A landscape with many valleys, sampled at points; each row gives a point and its height.
A ball rolls from a point to the lowest of its 4 nearest points, and stops where none of them is lower. Distance is the straight distance between rows; heights are no part of it.
mami (h 0.87):  -4   6 -13  28   3 -18  30 -19   0 -18  12 -11 -35  47  13 -34  19  -5 -26 -16 -29  18   5  30 -28   4 -43  -5  21 -16 -18 -31
susi (h 2.36):  43  16  -5   5   3 -13 -29  17   4 -34  14 -26   3  18 -22  24   8   7  16  19   7  -3   2  25 -16  28 -23  46  -2  21   3   0
tadi (h 4.86): -20 -24 -29 -27   5   0  -6   1 -24  24  -5  28 -23 -27 -15 -40   8   2   0  11 -25 -22  -5 -13  27 -17  41   7   4   8   2  24
felo (h 1.41):  37  11  15  33  -7  -4 -15  18  21 -26  -4 -32   1  12   1  17   9  -3   8  17   0  15   2  28 -31   2 -65  27  19 -15 -15   5
zolus (h 4.43):  -1 -26 -44 -31  -1 -10 -31   5 -36  16  -3  16 -30 -43 -37 -29  14   1  14  23 -15 -29 -15 -31  40 -32  49  23   3   5   5  51
gol (h 1.99):  -8  20  18  30  19  -1   5   8  22 -12  -1 -30 -14  27  12  36   2 -22  -5   2   4  18   5  32 -24  54 -24  -2   5  -8   3 -36
padu (h 2.10): -14  18  27  14 -15   9   6   1  18 -13  -6 -23  32 -13  41  54 -25 -16   2 -10  35  14   4   3  -1  11   7 -30   0  -6  21 -29
vomu (h 0.93): -15   1 -22  12   4 -17  28  -9  -9  14  15   3 -36  30  18 -42  11   1 -33 -18 -49   9   2  22 -26  -2 -34 -10  18  -9 -19 -23
tili (h 3.23):   2 -18 -20 -25 -14  -1 -23  15  -3  24 -18  19   9 -43   6 -30  -3  12  -4   8   6 -12 -21 -21  17 -41  17  10 -14  11  15  47
lopa (h 2.40):   6 -13 -20  -3  19  -3   2 -14   2  -3  11  15  -4   2  -7 -22   2  -6   5  -5 -15  -7  -1  17  -2   6 -19  19  -8  -9 -10   1
sut (h 3.32):  51  15 -10   4   9  -5 -22   3  -3 -35  23 -28  -3  37 -28  15  13  14  21   5 -15  -2   4  20  -3  40 -15  48  -8   6  -5  -9
Mibe (h 4.44):  20 -21 -50 -37  -6 -34 -25  11 -23  13  -4   6 -41 -43 -30 -44  24   5   4  24 -16  -5 -20 -22  31 -37  19  19  11   2   8  50
Lal (h 4.37): -22 -23   2 -21  30  33 -12 -27 -16  14   3  27 -20  15 -48   9   2  18  24  -9  24   8  28 -11  29  39  47  10 -45   9   5 -35
bak (h 1.55):  28 -14 -32 -15 -19 -24 -32   2  -4  16  -8  -8 -25 -28   8 -44  16  18   1   8 -11  -1 -25 -18   4 -49  -9  19  22  -3  -5  37
sed (h 1.47):  -3  23  40  20 -35   0  28   9  10  -2  -4 -32  28 -12  32  27 -20 -11  -9   0  23   4   8  -1 -26 -22 -25 -34  27 -15  -1  13
Rovak (h 3.85):  40 -24 -34 -26  15  31 -33 -37 -36 -12  22   9 -24  24 -72 -18  21  13  17   0 -27   2   5   2   2  28  35  40 -25   7  -4  -4
botuk (h 3.41):   8  16  16  -9  -8   5 -21  16  12  -3 -11   3  43 -11  -6  40 -19  11  24   7  55 -16  -5  -6   7  20  27   8 -31  25  17  10
zaz (h 0.86):  15  19   6  29   0  -2   7   2  19 -19  -7 -30 -19  33  11  11  13 -15   5   7 -13   7   7  33 -30  12 -54   7  22 -31  -1 -30
bab (h 2.57):   6  -1   8 -25  -5   8 -24   2  -8   7 -15  23  47 -23 -14  24 -19  12  27  17  48 -29   1  -9  15  18  38   8 -37  20  31  13
Rala (h 4.27):  58  -9 -22 -21 -18  13 -54  16   5 -20  -1  -6  26   1 -29  10  20  20  23  40   7   1 -20 -12 -17   0 -13  45 -28  43  -7  51
leve (h 2.39):   8 -30 -39 -27  28  40 -34 -43 -42   0   9  20 -31  12 -82  -5  20  15  22  -6  -7  19   4  -5  33  32  51  18 -41  10   3 -11
numab (h 3.50): -15  -4 -12 -17 -27   7 -10  12 -11  10 -26  29  53 -35   1  18 -21   3  18  10  46 -10  -8 -14  29 -13  34  -7 -50  15  26  37
Solen (h 0.71): -37  -9  16  15  14  -8  45 -20  18  18  12   1  -2  17  20  19 -24 -20 -18 -15  -1  16   1   0  10  29  16 -40  -7  -1  -1 -70
fivo (h 1.44): -46 -16  -5  15   7 -15  42 -23  -4  15  21  17 -44  35  13 -24  -1 -18 -43 -27 -48  12   3   8   6 -18 -10 -28  16   5 -18 -55
boves (h 1.78): -43 -15  13  16   1   1  52 -13   7  18   2  20  11  -5  40  -9 -16   9 -29 -25 -22  16  -4 -19  19 -40  18 -68  13 -12  12 -14
nadan (h 1.03): -14  -1   4  19  -5 -14  37  -9  20  -8   1  -9 -25  18  11 -11   3 -19 -23 -19 -27  20   9  22 -28   7 -18 -32   8 -18 -16 -47
Puti (h 1.93):  15   1  19 -13   3   3 -18  11   3 -10  -4   2  24   8 -17  30   0   9  35   7  38 -21   0  -4   0  34   8  29 -19  19  19  -9
fuv (h 1.33):  18  -4 -16 -16 -22 -26 -16  15  -7   6   0   5 -16 -18  26 -46   8  14  -6   2 -13  -6 -13  -7 -11 -53 -21   3  25 -20 -10  29
Siru (h 5.18): -57 -19  -4  -3  -5  15  28 -13  -9   9  -8  26   9 -34  21  -1 -10  -2 -25  -9 -11   0  -6 -30  58 -44  52 -50   0   4  23  12
pota (h 5.88):  53 -11 -13 -27  -5  11 -47  -1  -7 -31  20   2  11  14 -48  14  12  25   9  27   5 -14   4   2 -10  19   0  39 -23  32 -18  25
Konub (h 1.29):  -4  13  15  22 -27  -9  19   0  19  -4  -2 -23   8  -1  32  -8 -19 -17 -21 -18 -12  -1  14   3 -34 -21 -29 -23  29 -26 -10   4
Vumev (h 1.81): -21  -8 -11   8   5  -4  24 -13  -1   3   4  26  -2   5   7 -24  -4  -4 -16  -3 -22   7   0   3   5   0  12 -12   7  -7 -20 -14
lusit (h 1.45):   2   5 -10  10 -13 -12 -15  -1   6  -2  -8   3   1 -14  13 -25   5   7   0  -4  -5   8   0   2 -18 -31 -25  10  10 -11  -9  18
nol (h 1.73):  53  16   6  30   9 -11 -24  35  17 -26   0 -30   0  16 -20  36   9   0  14  28  16  15 -13  25 -35  12 -47  45   8  20  -6  14
vuki (h 1.74):  10 -10 -30  -4  -2 -30   4   7 -19  -1  -1  15 -44   5  16 -59  31   1 -19   5 -34   0  -7  -1  -8 -42 -13 -16  44 -20  -4  -1
Duku (h 2.42):  44  -3 -13 -24 -21  -6 -34  25   5   0 -10  -8  10 -26   7 -24  31  30   4   9   6   5 -30 -24  -5 -42 -11  26   1  11   0  78
Daki (h 0.55):   0  28   6  24  13 -11  13 -14  29 -13  16 -15 -23  34   6   3  17 -20   3   2 -11  11  18  35 -16  47 -22  -3   3 -14  -8 -47
nutug (h 2.68):  -3  14  11  12 -30  11  -2  20  15 -12 -23  -9  43 -25  24  34 -17   3   3   6  45  11  -7  -7  -6 -21  -9 -10  -1   7  18  17
Bep (h 1.16): -28  -1   6  14   1  -5  33 -15  19   9   9   7   3   9  20   3  -4 -19 -10 -22  -9  10  -5   5   7  18   0 -31 -16  -4   2 -43
povot (h 2.70): -40  -9 -17  -6  16  -5  29 -19 -32  21   9  25 -34  18   1 -39  10 -12 -19  -9 -43  -3  14  16  16  -3   6  -5   8   3 -25 -28
nulu (h 1.48):  11   8  21  -9  26   7 -29  11   2  -7 -27  -2  19   1  -8  56 -25  23  33  -4  67 -30  -6  -6  -3  51  26  20 -31  27  23  12
kalo (h 3.34):  32 -16 -25 -32  -8  -7 -37  13 -14   5  -5   5  -3 -33 -12 -26  16  26   7  14  -4 -11 -30 -19   3 -24   7  33  -6  17  -7  62
ranu (h 1.83):  20  -3 -13  -5  -8  -9 -25  10  -1  -6  -6  -6  -8   5  -1 -25  10  13   3  -3  -8   2 -12   1 -14 -27 -35  37  13   2  -6  34
numi (h 1.05):  33  32  22  52   6  -2   6   6  12 -31   5 -50 -30  50   1  12  12 -26  -1   5 -21  23  11  43 -32  38 -61  10  25 -20  -2 -43
pupom (h 1.79): -22 -10 -15   7  -6 -32  21  -8 -21  24  14  17 -61  19  22 -55  31  -7 -34  -9 -61  11  -6 -10  -7 -35 -10 -34  47 -17 -10 -31
kota (h 1.01):  13  22  21  24 -26 -26  14  16   8  -2   5 -46 -15  23  23 -10   9 -12  -9  -1 -25  -3  11   5 -52 -24 -69  -4  51 -20  -8  15
tisur (h 3.12):   4  25  40  41  30  22 -11  28  21  -9 -11 -58 -13  32  39  63  -8 -26 -14   8   2  20   8  38 -40  46 -45  -7   7 -28  10 -36
Gog (h 1.75):  11  10  -3 -10 -26   3 -13   9  12   7 -12  -5  25 -26  20 -10   2   7   0  -4  20  -3 -11 -11  -6 -35  -9   2  12   4   9  40
todi (h 2.87):  19  11  14  17 -25  11 -16  17  21 -15 -22 -17  43 -10   9  15   2   6  13   4  42  11 -19  -3 -19 -20 -31  23   0   4  -2  33
zoko (h 3.59): -10   6   9 -11  15   5   1  -4   9  -3   4  15  22 -10   2  13 -11   6  10   1  25  -5   5  -5   7  36  18  -2 -30   2   3 -22
nez (h 2.65): -21  19  43  26  25  14   5  15  23  -9  -1 -45  -5  17  34  57 -11 -28 -14  -8  17   5   9  17 -19  61 -18 -30  -3 -16   3 -41
tuvuf (h 1.85): -23   7  22   3 -25   8  15  19  11  -9 -20  -8  54 -33  33  48 -33 -18  -4 -10  39  21  10 -15   6 -32  -1 -44  -3  -8  19  15
rekid (h 1.63):  -8  -3  11 -23  35  15 -15 -15  -4   6 -11  24  10  -1 -19  28 -23  19  17 -16  53 -14  11 -26  11  40  54 -13 -44  -1  24 -15
zasok (h 2.83):  -7 -20 -19 -16  -2   2  -9  -2 -10  18  -5  23  13 -25 -16 -18  -3   4  11   9   1 -19  -7 -12  16  -3  15  14 -19   4   1  13
mip (h 2.35): -48 -14  -6  -3   5  11  24 -15  -1  19   6  38 -11 -15  14 -23 -10  -6 -19 -17 -35  -1   2 -18  39 -15  34 -35   9   5 -19 -13
Feke (h 1.49): -39  -8  15  16  16 -26  57 -25   2  18  18  12 -25  22   1  -8 -13 -34 -25 -23 -29  10  13  11  15  11   5 -37 -12   8 -22 -80
bef (h 0.76):  27 -29 -46 -43  19  12 -31 -25 -45  -1   9  12 -31  -1 -79 -24  19  13  16  12 -23  -9   3 -18  18  -5  40  33 -10  -1 -11  40
Mup (h 2.78): -28  -9   0 -13 -15  -6   4   5  -4  13 -14  16   3 -28  32 -22 -16   8 -13  -1 -13   3  -7 -10  14 -44  10 -22  20 -14  12  18
kup (h 3.40):  41 -25 -25 -39  15   4 -29  -6 -19  -5  16  18  -4   6 -52 -13  19   6  16  12 -15 -14   4  -8   6   5  10  40 -24  13  -9  43
lobob (h 1.26):  -6   6   3  -5 -24 -23   7   6  10   1  -4 -11 -19  -4  35 -29  -2  13 -19  -8 -23  -1  -4 -11 -18 -47 -19 -22  39 -28  -4   3
Doz (h 4.26): -21 -37  -9 -21  22  36  -9 -33 -19  27  -4  48  -3 -19 -49   8   5   9  20 -12  29  -9  18 -21  52  20  66 -15 -40   7   0 -20
Tute (h 2.38):  -7  17  28  28  -9  11   6   4  32  -6 -17 -34  13   1  30  37 -21 -22   0  -2  14  26   2   2 -12  16 -18 -28   8 -28   7 -29
tesi (h 4.69):  23   6 -16  -5  33  11   6 -36 -24  -2  36   5 -27  38 -37 -36  23  10  -1  -3 -39  11   5  35  -1  25   1  33  -1   4 -24 -46
zep (h 1.28): -11   4   4   4 -23  -5  13  -2   8  -7  -7   7  12  -7  26 -16  -5 -10 -10 -15  -7   5  -8   1 -14 -15  -7 -17  10 -14  -3   2
Lurir (h 3.69):  17 -29 -20 -32   2  -1 -22   6 -24  12  -1   8   4 -27 -26 -28   5  11  14  13  -4 -22 -20 -17  13 -11  14  30 -16  13   5  45
Mirip (h 1.08):  40  21  27  55  -5  -6  -5  26  15 -16   2 -41  -6  27   2  14   4 -13   7  18 -23  20   9  31 -56   4 -75  19  33 -18 -14  -9
gogo (h 2.31): -12  -2  -1 -16 -23   3  -1  14  -8   8 -18  17  20 -41  26  -8 -25  11 -19  -2  22   8 -11 -14  23 -38   7  -5  -6   4  12  44
Bude (h 1.89): -36  11  34  13  28  -4  38 -10  11   7  19 -26 -27  27  29  29 -23 -31 -20 -22   9  16  13   8  -6  45  14 -38 -13   2 -10 -76
rabi (h 3.57):  27 -11 -18 -23 -21   1 -28  18   0  22 -12  -2  25 -33  11 -12   9  21   3   6  18  -4 -32 -11   7 -35   5  30 -12  24   9  64
beri (h 1.80):  61  14  10   2   0  -1 -46  27  11 -32   5 -26   9  24 -29  43   4   8  15  28  12  -2 -14   9 -19  35 -21  54  -5  31  -5  24
rige (h 2.14):  19  11 -28   9  19  -9  22 -24  -9 -10  24   2 -23  36 -12 -42  19   7 -13  -5 -35   8  14  30 -10  24 -15  20  -2   1 -15 -30
rusu (h 1.84): -24   9  20  14  16  -2  18  -6  26  -9  13 -30 -24  23  27  27  -5 -33 -11 -15   6  19  -3  20 -11  43 -10 -26   0  -7 -10 -62
lik (h 0.59):  42  12 -16 -13 -23  13 -42  34  18 -13 -21 -14  41 -24  11  -2  14  28  12   6  20  -3 -31 -26 -18 -24  -9  30 -10  29   8  84
gano (h 3.96): -23 -18  -4 -17  11  32  -2 -22 -15  12  10  44  -4  -8 -35  -7   1   2   1   2   2 -18  18 -17  36  18  49  -8 -21  -1  -9  -8
nif (h 1.94):  36   1  -5  19  -9  -4 -24   8  17 -23   2 -24   6  10 -14   6  10  -1  15  10   9  -3 -19  12 -15  -2 -33  39   3   7 -13  16
sifi (h 2.45): -19  30  37  20  12  15  -9  14  17 -17 -18 -35  18   0  30  66 -21 -17  -6   2  31  -4  14   8 -24  55 -19  -1 -12  -4  17 -21
feze (h 1.14): -22  -9  11  16  -1 -16  42 -16  16   8  -1  -1 -10  17  28 -21  -9 -10 -31 -22 -25   9  -3   9 -19 -11 -11 -38  16 -13 -14 -46
Redif (h 1.90):  -3 -11 -17 -12  -1  -4   0   6  -3  10   9  18   1 -18  10 -32   3  13  -5  -2 -12 -10 -11   2   4 -23  -5  13   3  -3  -4  23
rupe (h 1.76): -46   0  -1   1   9  10  28  -6  -2  16   4  27  17 -15   9   3 -19 -16 -11  -9   4   1   1 -11  19  -1  33 -35 -15   2  -2 -27
Pizi (h 0.88): -32  22  33   4  27  12  22   2  12 -10   9 -15   4   6  28  50 -15 -18  -5  -9  36  -3   7  -2  -3  50  22 -22 -26   6   2 -54
gefek (h 4.01): -20 -12 -34 -15   1 -20  -5  -4 -22  29 -12  18 -39 -28  -2 -48  20  -4  -5  12 -45 -11  -3 -10  41 -35  17  -3  21  -5  -2  24
babip (h 1.40):   5  33  18  16 -33 -12  34  26   7   0  -4 -41  13  -2  43  -5 -12  -8  -8  -2  -3   2   5   3 -33 -44 -41 -21  35 -15  -2  39
fede (h 1.53):  10  32  20  30 -33 -19  25  31  17   5 -10 -59   5   0  24  -7   0  -7 -11  18 -17   0   3   9 -52 -29 -68   5  50  -9 -20  34
gom (h 4.04):  22 -26 -32 -40  -8 -11 -33  13 -23  13 -11   5 -18 -35 -14 -34   7   9  12  19 -13  -9 -23 -21  20 -35  17  23   5   4   5  59
sef (h 1.42):  11  24   9  29  -4   3 -13  14  25 -12  -8 -33   8  12  14  26   5 -13   9   8  20   8  -4  17 -25  21 -39  15  10  -9   2 -10
muzot (h 2.72):   2 -34 -22 -25  13   7  -7 -10 -31   7   9  25  -1  -7 -36 -17  11   5  14   2 -13 -13   9   4  10  -2  19  15 -10  -1   5  24
kiv (h 2.51):   1   0  -2  -8 -23   6 -16  15   6  -1 -22  10  32 -25   7   7 -18  10   9  -9  28  -5 -14  -1  10 -21  -1  15 -18   9   5  23
Kezin (h 2.37):  19  10  11  20 -30   4 -10  21  19  -7 -14 -26  18  -5  18   6   1   8   3   8  13   2 -12  -1 -33 -19 -37  20  22  -2 -12  26
busa (h 4.78):  20 -25  -9 -29  -8  -7 -25  15   0   1  -2  13  22 -10 -24   0   6  15  17  10   9 -17 -11  -7   0 -12   5  30 -23  22  -2  39
loza (h 3.45):  -4 -26 -15 -18  -1  21 -16 -11 -24  15 -10  43  18 -26 -34  -4  -9  19  16  16  17 -27   6 -20  33   0  38   5 -30  10  12  13
duz (h 0.60):  41   7   2  -2 -12   0 -33  13  23 -18  -3 -10   7   5 -22  23  11  18  21  25  23 -12 -13   2 -12   9 -18  45 -12  34  -1  25
taf (h 0.56):  16  19  18   5  25  -2 -18   8   3 -26   3 -11  11  28 -16  36  10  11  16   4  33  -9  14   8  -2  48  -5  27 -14  14  17 -12
nibe (h 1.87): -39  -8  -2   5   6   3  27 -15  -2  11   1  21 -12  -7  26 -23 -14  -2 -32 -21 -32  10  -4 -17  18 -30  25 -42  17 -17   1  -9
Tuvop (h 3.70):  27  -5   1  -6 -19   9 -32  21  15 -14  -4  -1  45  -4  -7  21   1  11  27  13  29 -12 -15  -3  -4 -10 -14  37 -22  24   6  32
Riz (h 0.81):  -1 -11  -9 -18  33  15   9 -30 -32  17  26  30 -35  15 -48 -37  17   8  -1  -7 -21  12  22  17  17  15  19  13  -8   0 -23 -19
lef (h 1.30):  -4  18   9   8 -37 -39  40   9   8  12   5 -25 -14  17  49 -30  -3 -13 -16 -14 -42   5   3 -12 -28 -48 -20 -31  46 -16   3  -5
nit (h 1.91): -60 -17  16  15   1  -4  50 -19  -6  33   4  10 -28   2  38 -27  -6  -3 -41 -33 -38  20  -7 -24  45 -54  40 -66  15  -8   9 -32
vobo (h 2.00):  -8  21  26  33  16   2  -3  18  25 -11 -10 -36  -3   9  17  42 -10 -21   4   6  16  11   8  27 -28  44 -31  -9  11 -19   1 -28
dov (h 3.46):  12  13   6  -4 -32  17  -6  20  13   0 -37   8  55 -36  13  22 -13  17   5   4  60  13 -14 -10   8 -25  -1   2 -24  10  16  55
fuz (h 2.23):   5  36  35  40 -38  -5  33  26  20   3  -6 -45  23  -1  36   8 -23 -29 -11   9 -17   1   6   8 -46 -14 -58 -33  53 -12  -5  13
vimi (h 2.69):  31  -1   2  -4 -13  -2 -34  11   4 -18  -1   0  33  -3 -27  28  -2  22  37  17  36 -12 -16 -13  -4  12   6  33 -24  35   9  24
gim (h 4.66):  37  -6 -11 -15  14 -10 -22 -21 -17 -22  27   8  -5  31 -40 -12  16   5  14   9 -27  -2  -3  25  -3  29  -2  46 -20  -4  -2  -9
libi (h 1.51): -25   3  35  24 -14 -16  63  -5  29   8   4 -29  17   4  39   4 -19 -12 -23 -24 -23  12   9  -5 -12 -29  -8 -59  31 -29  16  -9
vigon (h 1.50):  -1  14  20   9 -41  -1  18  26   6  -2 -11 -26  18 -15  43 -10 -20   7 -19  -4  10   7   1 -12 -21 -43 -25 -21  35  -7  -4  33
Kir (h 1.77):  -6  25  18   7 -40   2  23  20  20  -7 -20 -16  38 -27  46  16 -12   4   0   4  30  13   2 -10  -6 -45 -23 -23  11  -8   3  44
did (h 0.69): -41 -33 -29 -30  -5  15  -9 -15 -32  30 -16  27 -20 -51 -38 -32   9   0   2  18  -2 -38  -1 -41  64 -19  67 -15  10   3  22  48
Sapek (h 0.70):  12  18  17  38  -8 -13  20   1  20 -20   7 -29 -23  41   9 -11  20 -19 -13  -1 -22  16  11  33 -47  -2 -67   4  41 -25 -10 -13
bub (h 5.10): -47 -29   2 -16   7  32  24 -22 -20  37   7  47   1 -31 -23  -5  -3  -2  -1   1  -1 -21   9 -27  45  -6  58 -30 -20  -4 -14  -3
gev (h 2.60): -69 -28  16  15   7   8  44 -28  -5  26   6  31 -13   1  -1 -11 -12 -18 -26 -20 -27   4  -1 -18  48 -13  46 -48   3  12 -20 -39
fef (h 2.01):  33 -34 -25 -31  17  18 -30 -23 -37  -8   6  25  -2  -4 -64 -15   8  22  20   3 -19 -14   6 -12  22   3  32  30 -27   5  -4  39
famep (h 0.84):  13  -4  11 -23  25  18 -34  -3 -12   1 -15  17  22   0 -26  36 -16  35  34   3  53 -24   7 -21  11  43  38   5 -41  11  17   0
vud (h 6.54): -35 -18  -7 -19   6  18  11  -9 -15  14 -10  49  28 -44   4   0 -15   5  -4   4  13 -21   2 -23  44 -28  49 -29 -22  12  23  30
zad (h 1.43):  16  22  30  39  -6   4   5   8  27 -11  -2 -38 -12  25  23  24  -7 -25   0   8  -1  22  15  29 -42  20 -52 -11  30 -22  -9 -33
teg (h 2.93):  46 -10   1 -18  13   0 -52   2   4 -21  -9  -2   7  10 -39  39  -8  35  31   4  44 -24   5 -13   2  34  19  24 -26  37  16  29
Tem (h 1.97):  -1 -25 -29 -24  21  38 -10 -22 -43  10  12  28 -19   0 -69 -22  23  11  17  -3  -5   3  12 -11  27   5  46  12 -10  -1  -7  16
Mub (h 2.75): -41  -3  22 -13  33  -7  27 -13  -3   9  14  15 -13   5  -3  21 -20 -15 -11  -9  14   5  17  -4  24  34  38 -32  -9   3 -11 -73
Lume (h 0.83):  -4   4   3 -16 -28  19  -9  20   6   2 -33  22  47 -48  21  20 -16  18  -1  -1  49   6   0 -21  17 -41   7  -3 -38  20  18  66
Fevez (h 0.67):   1   9   8  13 -14   0  -3   1  20 -13   0  -6  18  -7   8   4  -4 -14   5  -4  17  -2   0  11 -12  12 -14  13  -7  -9   2 -16
Gelum (h 3.62): -31 -11 -27 -17  -7  11  -7  -6 -22  16  -9  30 -16 -44   3 -21   0   2 -11  20 -18 -13 -12 -28  46 -44  43 -19   7 -10  18  28
kozuf (h 3.21): -15   2  -3 -19   4   9  -1   0  -1  14   5  22  30 -20 -10  11 -22  -5  13   2   9 -11   3  -1  16   7  34   0 -33   0  10 -10
zipab (h 1.10):  -3  -4 -16  10   8 -16  10 -10   0  -6   4   7 -11   8  12 -26  16  -8  -6 -11 -19   1   2  22 -10  -4 -19  12  14  -9 -16  -4
vogin (h 1.68): -28 -11  23  19 -10  -9  40  -1  13   1  -7   2  38 -17  31  21 -26 -16 -12 -28   7  11   5  -7   2 -18   7 -48   0 -20  11  -5
gon (h 4.28): -21   6   6 -11 -11  10  10   1   3  -1  -4  27  41 -28  17  23 -27   4  10  -4  26  -8   1 -14  21   4  35 -14 -21   9  25  -5
Zigif (h 2.22): -29   4  17  -9  18   9  25 -11  13  -5   9   7  18  -5  14  36 -21  -7  -3  -7  28   8  -5 -13  12  36  35 -24 -16   6  -4 -34
petip (h 4.81): -14 -10 -43 -16  32 -13   2 -10 -38  23  13  20 -44  17 -20 -49  35  -1 -12   2 -59  -4  -1   9  20 -11   9  12  16 -12 -12   9
babav (h 1.66):  21 -15   3 -29  14   0 -22  -6  -4  -3   2  28  17  -9 -37  17   1  26  33   4  28 -17   5  -5   4  17  22  13 -36  14  13   3
zusap (h 1.24):  -7  -6 -39   2  12 -25   8 -14 -15  10  10   9 -51  18   9 -46  32   3 -25 -14 -56  11  -4  12  -5 -17 -13  -6  27  -6 -13 -17
lofas (h 3.49):  16  12   7   4  29 -17   1  -1   1 -11  19  -5  -3  26 -17  13  12   3  13   2  15   3   5  18   0  47   1  26 -12  -1   2 -34
voga (h 3.55): -45 -18 -15  -5   4   8   6 -13 -16  28   6  27  -9 -28  12 -21  -4  -7 -24  -4 -32 -12  -7 -20  38 -25  38 -25   8   3  -4  15
luso (h 1.20):  25   4 -12  24  -2 -13  -4   1   9 -33  10 -12 -13  27   0 -12  12  -2   1  -5 -19   0   0  30 -17   4 -52  29  16 -12  -7   0
lete (h 4.30): -29  -7   8 -14  26  17  19 -17 -11  12  17  44 -26   0 -39   1 -10  -7   0  -2   5   6  26   0  39  26  33 -16 -23   6 -17 -51
Rabob (h 3.99):  17  24  16  14 -21   7 -27  22  25  -9 -20 -19  31 -18   4  43  -1   6  26   6  41 -14 -12   0  -4  12   0  24 -11  16  12  15
Gafed (h 4.56): -19   8  14 -13  34   0  16 -27 -12   9  25  12 -19  23 -11  -3  -6  -8  -7   2   7  13  21  14  10  42  10  -4 -11   3 -17 -58
Burub (h 3.13):  11 -12 -36 -20  15   3 -14 -10 -29   7  13  16 -28  -3 -54 -38  18   7  10   3 -36 -20   6  -4  10  -5  23  25  -4  -7  -9  24
bisom (h 0.77):   0   6 -25   8  -3 -26   9  -3  -9  -5   5  -2 -33  26  21 -45  19  -1 -27 -14 -39   8  -3  13 -23 -17 -30   4  38 -20 -14 -14
dunur (h 2.27):  25 -16  -7 -28  29   6 -29 -14 -16  -7  19   9  -1  18 -60  16   3  28  24   2  10  -1  18   4  14  21  20  28 -26   9   8  -6
Tozek (h 3.08):  -6  28  24   9 -11  16  -8  13  13  -7 -22 -17  39 -11  26  68 -29  -3  17  -1  55   2  12   2   1  22  13 -14 -19  15  35  -1
Mikov (h 2.07):  37  22   6  27  18  -3 -24  23  11 -26   6 -45  -8  32 -13  39   6 -12  14  20   8  14 -10  28 -34  30 -44  39  20  -7   0 -16
ror (h 2.08):  29  16  11  -3 -29   6 -16  30   7  -4 -17 -26  22 -11  19 -15  18  32   7   5  18   6 -23 -21 -23 -43 -23  23  18  10   2  64
kub (h 2.91):   0  20  45  33   1  12  31   1  21   2  -4 -43  16  12  42  42 -18 -38 -10 -14  19  25  10   5 -23  13 -20 -55  22 -21  14 -42
vam (h 3.24):   1 -16  -9 -20  20  20   5 -20 -19   6  11  35   5   7 -35 -10  17   1  15  -2   5  -4  21   3  18  24  27   5 -19  -7  -6 -28
kinu (h 1.27): -16   1  19  13 -18 -24  40  -4  10   6   8 -15  -8  13  35 -23   7 -16 -33 -27 -42   3   4  -8 -25 -29 -11 -45  43 -23   2 -26
gofu (h 2.52): -44 -14 -28  -1  -1  -9  15  -9 -12  24  -2  24 -31 -15  14 -33  10  -9 -16  -5 -37  -4 -11 -13  24 -27  22 -25  22 -11  -1  -5
Lepi (h 1.92): -42  -6  -2  15   0 -12  28 -14  -6  22  10  17 -28   4  38 -28   7   1 -32  -9 -46  10   2 -19  12 -42   6 -52  20 -20  -7 -22
Fusif (h 2.89): -19   2   5   1  22  -9  35 -29 -15   7  25  20 -34  35 -14 -23 -15 -35 -11  -9 -20  15  21  26  14  35  -4  -9  -8  10 -22 -65
poz (h 2.28):  14  17  17  24  12  -5 -14  17  12 -32   4 -28  -6  24  -6  34  12  -9  21  15   9  -3   2  27 -17  43 -18  25   6  -3   4 -18
Kiso (h 2.92): -12  19  26  -7  24  15  -1   7   8  -5 -13 -14  23   0  15  64 -15   0   5  -3  49 -21   6  -2   0  58  20  -3 -20   5  20 -22
Sas (h 1.22):   8  12  -4  11 -27 -27  12  12  14  -1   1 -17 -11  17  26 -36   4  -1 -17 -12 -20  -5   7   8 -35 -31 -42 -11  44 -27  -3   5
ruz (h 2.50):  45  11  11  -6   2   2 -45  24  15 -16 -16 -10  30   6 -31  53  -4  23  41  27  41 -23  -8 -16 -13  33  -1  37 -19  48   5  26
zuv (h 1.06):  27  19 -16  23  13  -5  20 -37  -8 -13  26  -6 -36  59  -1 -32  14 -15 -19 -15 -43  16  16  43 -18  31 -42  27   7   3 -17 -46

Call two points neighbours if one is among the 4 nearest of the other. Go from one point of each pair to the other, from neighbour to neighbour, staying as low as possible. Name the highest point that can't be avoided.
duz, famep: poz
Sapek, Daki: zaz
Lume, Sapek: gogo
Riz, bef: Tem
Daki, Solen: Bep
Daki, lik: ror
Fevez, Pizi: Bude
famep, taf: Puti
